A landscape with many peaks, sampled at points; each row gives a point and its height.
A climber steps from a point to the highest of its 6 nearest points, and stops where none of them is higher. Distance is the straight distance between rows; heights are no part of it.
tibin: [ 20 -13 -25  10  10  -2   3  54]  h=685
Lif: [  6  16 -14 -16   3  41  19  13]  h=435
Tida: [-13  23  11   4  -3   8   5 -50]  h=382
Navu: [ 30 -20 -44  27  -6 -24   9  61]  h=515
verur: [ -4 -42  32 -18  -4 -58 -34  39]  h=719
kan: [ -1  30 -11 -17  -7  46  26  -7]  h=533
nuf: [-11   7  10 -13 -10  -5  -3 -25]  h=366
keb: [ 11  19 -27  -2   4  55  29  22]  h=519
golol: [ -9 -21  30 -19 -10 -42 -17   5]  h=230
vepe: [-16   5  19  -5  -8 -20  -9 -23]  h=262
fomu: [ 23   1 -40  14   5  19  21  45]  h=668
soted: [ -2  16   2 -16  -2  21  11 -20]  h=402
Fur: [ 11   9 -12  -9   4  26   9  22]  h=726
ful: [-23 -12  34  11   3 -49 -21 -32]  h=456
Gif: [-15  25  -2  -4  -4  22  13 -41]  h=397
Mebi: [ 18  16 -29   1   8  47  22  27]  h=484
zet: [ -6  37  -7  -2  -9  36  17 -48]  h=399
zor: [-18   2  29  33  19  -6 -18 -62]  h=582
zom: [ 22 -31 -10   8   3 -32 -16  58]  h=316
medon: [  3 -29  18 -20   1 -37 -23  30]  h=526
sevi: [-15  32   4   8   4  27  11 -63]  h=378
nopav: [ 31 -25 -49  21 -20 -32  12  64]  h=221
nali: [-11  29  -3   3  -2  27   7 -54]  h=385
luvig: [ 18 -11 -10  -5   8   5  -1  43]  h=688
Fusu: [-20  11  30  29  20   5 -16 -72]  h=145
Fona: [ -1   7   6 -14  -4   8   6   5]  h=445
Gazok: [ 13 -24  -8  -7   5 -12  -8  46]  h=671
Fasen: [  5 -21   8 -12   5 -19 -13  37]  h=590
sidel: [ 20   4 -33   5   4  37  21  41]  h=602
sef: [  0 -38  24 -17  -2 -42 -30  37]  h=674
Zepa: [ -7  10   7 -16  -5  14   3  -7]  h=415
toba: [ 10  27 -20 -17   1  60  29   5]  h=556
tob: [  1  12  -7 -16  -2  22   9   9]  h=488
Paka: [ 30 -35 -29  20   1 -38  -4  65]  h=204
kavi: [-18   6  21  20   8  -8  -8 -63]  h=300
bogo: [-22 -32  43  -5  -9 -67 -24  -8]  h=575
Damug: [ 31 -36 -42  21 -15 -40   2  69]  h=127
lut: [-19  -3  34  21   7 -30 -24 -46]  h=422
Nedur: [-21  21  10  28  11  19   0 -67]  h=367
pusot: [-18   4  25   5  -4 -25 -11 -41]  h=343
rila: [-15  -2  21 -14  -7 -26  -6 -12]  h=31
Petut: [-16  21   9  15  -4   9  -6 -58]  h=377
vutus: [  4  28 -21 -17  -5  64  28 -11]  h=560
pemeb: [ -6  -8  12 -18  -4 -21 -10  11]  h=255
niker: [  4  17   2 -19  -1  30  13   1]  h=376
nunun: [-20  12  17  21   7  -1 -13 -58]  h=340
Sab: [ -6  23  -7 -14  -6  38  17 -21]  h=469
futud: [ 10  36 -28  -8   8  76  39  -1]  h=614
kat: [ -7  30  -9 -10 -10  35  18 -38]  h=438
boduf: [ 11  -3 -16  -4  12  20  11  34]  h=642
rito: [ 27 -33 -29  12  -1 -30  -7  62]  h=336
dodid: [  4 -42  17 -14   3 -49 -27  45]  h=681
zetu: [-24  18  25  32  23  22  -7 -74]  h=329
gufa: [ 27 -22 -38  18   0 -18   0  58]  h=641
pibon: [-15 -15  33  -1  -7 -47 -22 -18]  h=401
zofun: [-11 -33  40 -14 -14 -63 -33  10]  h=676

Where does a climber stop that starts at each point below?
sevi | futud
pusot | verur
Tida | futud
rila | verur
nali | futud
tibin | Fur
golol | verur

Call two points neighbours if one is among the 6 nearest of the other. Go from one point of each pair to the other, from neighbour to neighbour, staying as high as possible. Name the lowest point that can't be avoided.
zor, Fur | lut
verur, Fur | Fasen
futud, verur | keb
